A landscape with many valleys, sampled at points; each row gives a point and its height.
A ball rolls from a point to whichever of its 5 nearest points has the largest drop for the distance, and stops where none of them is lower. Distance is the straight distance between rows; heights are no part of it.
mufu: [83,87,83,114,97,123,104,108,112,147,108,88,114,111,118,92,111,115,137,108,86,101]  (h 22.1)
Pap: [109,112,144,67,92,81,130,117,105,44,90,127,79,81,82,104,86,94,81,78,127,74]  (h 19.0)
tafo: [91,126,96,110,83,121,107,122,96,90,107,117,113,103,106,116,95,125,128,122,102,71]  (h 7.0)
Vepov: [108,122,143,62,88,74,136,132,92,45,89,137,91,74,80,108,96,100,89,92,126,76]  (h 20.8)
zaga: [90,91,91,107,95,111,104,106,112,137,112,89,107,117,116,95,111,102,133,103,93,107]  (h 20.0)
dobob: [92,106,108,96,107,82,105,88,96,95,99,100,91,98,92,88,103,82,77,102,116,104]  (h 18.5)
funo: [101,118,140,72,119,80,110,97,102,46,85,115,68,91,80,92,85,86,93,79,139,72]  (h 24.4)
Gogul: [91,104,84,104,90,119,102,114,93,99,97,97,104,109,102,118,108,112,134,112,93,85]  (h 6.9)
kige: [79,98,81,109,91,116,102,105,104,135,105,90,118,111,110,104,116,108,142,106,83,94]  (h 28.3)
zegif: [98,120,96,105,89,118,112,127,87,75,104,124,109,105,108,118,96,129,120,129,100,70]  (h 58.5)
Pom: [110,83,70,125,97,120,90,89,118,148,106,75,106,122,132,91,104,100,91,92,79,118]  (h 22.5)
bana: [98,94,94,100,103,103,108,115,86,105,103,103,100,108,96,123,114,90,123,106,99,94]  (h 19.8)
mok: [99,115,93,107,89,115,102,121,95,90,102,108,105,105,96,120,96,116,126,118,94,79]  (h 6.0)
Susu: [91,94,114,93,97,80,110,102,89,77,91,107,85,82,94,98,108,77,89,91,117,93]  (h 7.5)
zofe: [100,104,106,94,91,99,107,113,84,72,103,117,107,87,89,123,110,90,104,104,98,93]  (h 13.0)
loba: [81,130,106,91,84,96,122,134,67,58,88,134,99,95,102,123,101,114,107,151,123,68]  (h 23.6)
beg: [115,80,74,123,94,115,73,76,112,135,105,67,101,123,120,92,93,104,91,86,81,119]  (h 26.7)
pomi: [111,89,100,103,120,91,82,73,114,101,104,89,103,90,85,77,86,99,73,89,96,127]  (h 24.8)
vodug: [94,79,72,125,94,119,98,105,122,154,118,81,116,119,131,84,96,91,108,96,84,117]  (h 20.5)
dos: [95,96,105,101,100,100,105,110,83,87,99,108,97,97,99,120,112,89,104,102,98,93]  (h 13.3)
gadem: [112,80,81,101,125,96,69,64,105,117,96,65,103,108,89,94,91,100,88,73,79,138]  (h 34.2)
Mizo: [103,72,63,134,91,121,88,96,123,159,111,69,108,126,133,85,99,95,109,84,74,123]  (h 22.6)
tusud: [93,103,130,82,111,79,100,91,98,74,92,102,78,86,88,87,93,81,78,90,127,85]  (h 14.9)
zota: [84,133,104,95,80,104,130,127,79,79,97,130,102,101,112,125,98,126,110,144,118,62]  (h 26.3)
Nosab: [103,111,115,90,89,101,109,117,91,64,101,122,104,79,90,123,106,90,100,111,103,95]  (h 14.5)
gapor: [92,96,116,101,118,79,97,83,99,98,95,102,96,88,101,79,95,102,81,98,109,112]  (h 13.5)
Getil: [91,94,104,102,98,93,105,107,81,88,101,107,89,94,94,115,110,78,99,94,106,91]  (h 10.6)
Pemig: [108,91,87,115,105,112,88,84,107,126,105,94,97,120,114,90,108,98,85,100,102,109]  (h 11.1)
mege: [116,89,91,116,108,105,82,72,106,121,105,82,103,111,107,97,102,107,74,91,94,120]  (h 11.7)
zin: [96,106,117,89,94,94,116,115,81,72,96,120,98,77,86,109,110,83,89,97,111,93]  (h 14.0)
fef: [102,86,97,104,108,106,99,93,98,124,103,96,95,119,114,106,109,95,94,115,93,106]  (h 10.3)
Luvi: [116,81,82,110,113,106,61,59,109,133,93,64,98,113,97,95,96,105,93,78,82,134]  (h 34.3)
bepu: [109,97,106,106,116,89,91,84,96,113,97,96,96,107,97,92,104,97,76,102,108,103]  (h 11.9)
Zar: [105,86,86,117,98,120,98,92,117,144,108,80,102,125,128,94,102,97,95,97,84,117]  (h 10.5)
rali: [101,83,99,105,96,100,106,105,99,126,106,94,103,119,111,111,119,93,118,106,94,103]  (h 7.2)
loka: [99,116,97,107,90,114,103,123,95,83,102,116,110,98,93,120,106,110,117,116,96,79]  (h 18.0)
nizeg: [98,89,96,103,102,101,100,113,91,107,100,100,99,114,104,119,111,89,117,105,97,98]  (h 21.6)
Dufu: [82,83,61,128,95,117,92,104,127,168,122,83,129,113,138,90,107,101,125,106,79,127]  (h 29.2)
kefa: [102,103,126,71,118,74,99,81,113,81,97,101,76,89,77,70,80,93,85,86,115,103]  (h 21.9)
Ner: [100,100,98,100,93,106,110,122,90,81,101,111,105,92,93,122,111,94,119,109,95,89]  (h 10.9)
Det: [95,114,136,76,87,81,127,111,101,53,98,123,90,77,89,108,99,88,88,85,119,74]  (h 18.6)
Bapi: [115,89,89,112,116,106,70,70,106,114,104,77,103,107,98,89,87,105,76,92,89,122]  (h 14.1)
Lagus: [96,133,103,106,80,104,109,128,91,76,98,127,109,98,105,118,103,128,113,138,108,73]  (h 29.5)
Sape: [101,95,103,109,106,93,102,96,92,111,96,105,92,108,103,101,110,87,85,101,106,107]  (h 35.7)
zoz: [98,86,80,115,98,124,94,102,120,145,114,87,104,123,124,89,106,99,114,106,86,112]  (h 19.1)
Zazed: [91,105,125,83,101,91,112,109,92,64,93,115,83,77,92,101,96,84,86,84,118,85]  (h 9.5)
pepag: [88,113,90,112,80,118,102,122,97,109,104,102,113,104,109,111,96,117,136,111,88,68]  (h 6.8)
palu: [73,102,78,114,87,117,104,109,100,126,101,94,121,107,108,104,107,110,144,109,86,84]  (h 21.8)
nuti: [103,83,90,108,100,115,106,99,109,132,111,96,107,124,119,100,112,98,116,104,94,115]  (h 13.6)
dizu: [101,82,74,128,101,124,95,103,121,152,118,78,105,126,136,88,104,100,106,96,81,117]  (h 20.4)
gif: [72,96,77,116,88,114,106,104,113,147,113,92,120,109,121,94,111,111,139,107,88,100]  (h 21.7)
lov: [112,87,96,113,112,101,83,80,101,115,106,91,98,111,110,89,104,101,76,102,97,120]  (h 11.4)
baviz: [109,99,103,103,115,93,79,74,105,103,107,95,101,90,94,75,89,102,69,94,105,122]  (h 14.8)
vok: [109,126,158,64,105,82,133,104,100,39,83,122,74,86,80,101,83,94,81,75,133,66]  (h 20.9)
latan: [99,105,121,74,115,79,106,89,108,79,91,103,81,91,78,70,85,97,85,93,125,102]  (h 22.0)
fazi: [107,127,148,75,108,77,122,104,104,41,90,120,75,84,88,104,85,94,79,77,139,59]  (h 21.5)
rotug: [113,92,92,111,111,101,71,73,101,111,110,88,106,98,102,89,88,105,73,91,96,124]  (h 19.2)
sal: [106,87,97,113,103,108,105,98,100,135,110,97,98,119,107,101,109,95,105,106,94,116]  (h 8.9)
Leb: [92,135,102,98,85,100,119,132,83,67,98,131,106,95,100,115,103,119,110,138,116,77]  (h 23.5)
lopa: [114,82,82,122,107,113,75,78,114,128,107,77,103,123,121,88,99,107,79,95,87,115]  (h 15.1)
Kesa: [118,84,75,105,118,104,68,67,106,115,96,70,104,107,92,97,87,102,82,78,82,132]  (h 33.2)
guki: [120,78,78,114,108,109,66,68,112,139,88,66,100,119,112,91,97,110,101,78,74,126]  (h 34.7)
zagiz: [97,123,120,80,82,87,113,137,88,60,93,136,111,73,83,111,104,105,104,122,111,89]  (h 30.6)
nides: [89,82,60,129,96,125,92,99,126,162,114,76,121,110,137,84,105,94,108,95,74,122]  (h 28.2)
kekoz: [97,134,124,71,78,78,123,141,89,55,97,137,102,66,79,107,101,98,98,113,113,81]  (h 26.4)
Lasi: [73,85,71,123,95,118,101,104,121,162,118,88,131,110,124,98,103,107,135,102,88,115]  (h 20.7)
gat: [100,105,118,78,114,76,100,84,96,81,97,101,83,82,82,79,91,95,81,93,119,98]  (h 15.8)
punu: [88,108,129,78,112,75,109,88,100,67,86,103,71,93,80,77,85,90,90,89,127,83]  (h 37.6)
deze: [105,117,120,75,78,88,117,127,94,53,98,133,100,69,80,106,103,98,95,104,110,90]  (h 32.0)
Lebe: [111,68,93,99,136,86,79,59,108,135,89,61,108,97,90,95,84,84,88,69,83,155]  (h 34.8)
zitam: [95,112,86,103,85,120,103,117,96,101,99,100,112,110,103,115,103,121,140,117,90,70]  (h 6.6)
lazu: [119,79,76,118,110,107,67,68,108,128,97,71,101,113,104,96,87,110,86,85,79,131]  (h 34.1)
dekem: [109,100,106,92,117,80,86,77,103,93,100,96,95,93,87,78,93,102,81,99,104,115]  (h 14.3)
Vod: [89,130,97,108,80,114,120,126,88,80,97,124,108,110,116,113,90,130,114,140,112,67]  (h 38.0)
Pifim: [91,97,114,93,108,78,105,89,90,98,93,103,86,88,97,87,106,85,78,97,114,98]  (h 12.4)
mam: [100,97,105,98,93,97,113,113,88,84,102,108,101,90,92,117,111,89,102,102,95,96]  (h 12.9)
Zosa: [95,119,137,80,115,80,105,94,94,62,87,107,72,93,81,80,87,90,88,82,132,76]  (h 37.7)
rugo: [116,73,87,105,123,91,72,60,106,119,93,72,108,101,86,95,81,92,91,70,86,152]  (h 34.5)
megug: [114,89,91,119,102,115,98,91,114,131,109,93,103,123,119,92,110,101,92,104,93,112]  (h 13.4)
sozur: [97,134,120,65,74,79,120,143,83,48,96,141,97,74,77,101,104,106,100,127,118,78]  (h 26.9)
tabod: [99,99,100,99,110,85,109,94,90,92,102,96,86,101,98,101,113,87,86,106,109,99]  (h 35.4)
zibel: [106,92,105,105,109,95,99,93,94,113,102,96,95,114,106,102,112,95,87,109,106,109]  (h 15.7)
bok: [105,108,111,90,112,78,95,81,107,90,99,97,95,90,86,72,86,101,73,96,110,114]  (h 15.0)
vuf: [104,87,106,110,104,95,107,104,96,116,105,103,92,116,104,109,117,87,100,107,104,107]  (h 28.7)
bufe: [101,120,110,94,88,92,112,125,89,58,101,128,106,80,88,115,111,98,107,111,101,86]  (h 21.0)
bizon: [105,119,108,98,90,97,110,128,92,64,103,134,105,82,87,118,106,108,107,117,101,82]  (h 19.3)
durab: [93,101,94,102,99,116,101,117,91,90,102,101,105,103,99,121,113,102,122,112,92,92]  (h 8.7)
Nare: [84,101,88,101,93,114,106,110,106,133,108,95,112,117,108,105,106,104,138,108,88,91]  (h 23.3)
kuva: [86,136,107,80,85,89,119,142,68,51,88,138,94,83,90,112,105,106,104,151,126,68]  (h 24.5)
reman: [82,86,71,111,94,120,102,107,126,152,116,89,123,120,127,91,107,100,128,107,88,114]  (h 20.3)
nel: [113,87,84,105,115,94,77,67,108,105,93,74,106,98,85,90,84,96,80,82,86,127]  (h 48.9)
Muli: [95,110,132,72,96,87,120,105,100,55,88,119,76,78,84,97,92,87,82,83,127,71]  (h 15.2)
dati: [98,92,92,102,95,110,103,109,94,116,102,97,104,108,100,118,114,93,130,107,90,96]  (h 8.5)
Tapo: [78,94,82,109,98,117,105,109,113,150,111,88,118,113,119,92,112,103,133,98,81,114]  (h 20.6)
rupir: [99,110,96,103,94,110,106,122,91,83,99,109,109,99,95,125,109,106,124,111,91,79]  (h 8.0)
Lesa: [106,84,100,91,119,89,72,68,111,105,102,75,97,88,80,90,76,95,79,77,92,138]  (h 83.6)
Tipin: [117,87,85,108,112,98,73,70,107,112,103,81,100,101,97,94,89,106,79,92,87,130]  (h 23.9)
mot: [94,102,120,85,105,84,113,102,82,69,88,107,91,83,93,100,103,81,82,83,119,87]  (h 7.8)
giba: [86,101,115,82,109,82,107,91,92,76,92,107,82,87,88,94,104,88,84,91,121,92]  (h 8.4)
gudat: [97,123,111,84,86,95,113,132,84,60,99,138,107,82,87,106,105,111,107,126,101,89]  (h 22.2)
Daz: [109,75,76,126,100,117,73,71,109,140,101,60,91,125,125,88,96,114,89,82,69,119]  (h 24.9)
rul: [93,118,84,112,80,128,110,119,97,102,108,109,116,103,111,113,90,130,127,119,95,68]  (h 6.7)
Bune: [113,72,84,105,128,97,67,55,103,137,89,63,104,114,89,96,95,98,100,76,72,144]  (h 34.6)
fuz: [117,70,76,115,111,108,64,55,112,145,88,64,103,115,103,94,92,107,97,80,69,132]  (h 34.4)
gok: [110,126,147,65,101,86,134,112,100,42,85,127,77,78,83,98,89,97,81,80,133,65]  (h 20.2)
sekal: [92,109,128,79,106,84,111,96,95,63,89,104,80,86,84,85,91,83,80,82,128,75]  (h 26.8)
rusol: [119,79,81,109,118,98,65,58,109,126,95,62,103,105,89,97,92,101,99,77,78,139]  (h 34.0)
zer: [111,99,109,88,123,84,84,80,114,95,102,88,103,87,84,72,78,94,79,88,100,132]  (h 16.2)
Dezep: [102,89,100,105,100,97,107,105,82,98,98,104,97,111,101,117,110,90,109,105,98,95]  (h 33.6)
vinu: [98,114,112,83,85,91,119,117,88,64,99,125,101,68,88,117,104,92,93,95,109,93]  (h 20.1)
Fovu: [102,115,130,74,85,82,120,129,95,56,98,129,96,64,88,105,98,95,86,96,117,83]  (h 21.4)
rubap: [121,88,86,117,112,109,72,74,109,116,105,78,102,119,111,94,97,106,79,94,90,118]  (h 12.0)
fofug: [75,105,85,113,86,120,103,116,100,116,104,94,114,105,113,104,99,120,134,113,81,71]  (h 8.6)
Fudez: [106,84,66,128,92,121,82,84,123,152,107,68,102,124,130,79,102,106,98,88,75,124]  (h 24.1)
San: [102,115,131,69,80,79,120,126,91,54,88,132,92,75,80,100,100,98,93,94,120,82]  (h 19.9)
sekel: [97,105,107,93,95,96,116,110,90,75,101,113,93,76,95,115,110,80,94,104,109,89]  (h 13.7)
git: [102,120,101,101,86,111,105,126,93,79,103,128,109,96,95,121,106,113,118,126,97,79]  (h 50.0)
kobol: [116,79,71,117,103,115,70,68,111,127,94,70,103,121,106,92,91,114,93,88,77,122]  (h 33.5)

Two balls start at each pair of points below. Name the first point that both come to, or write none.
pomi / rubap -> lov
sozur / Pap -> none
Daz / mege -> lov
zer / bok -> gapor
zagiz / bufe -> Nosab

For each start below, name the point where the ball stops.
Dufu -> Zar
Lesa -> rali
kige -> mok
kuva -> mok
kekoz -> Susu
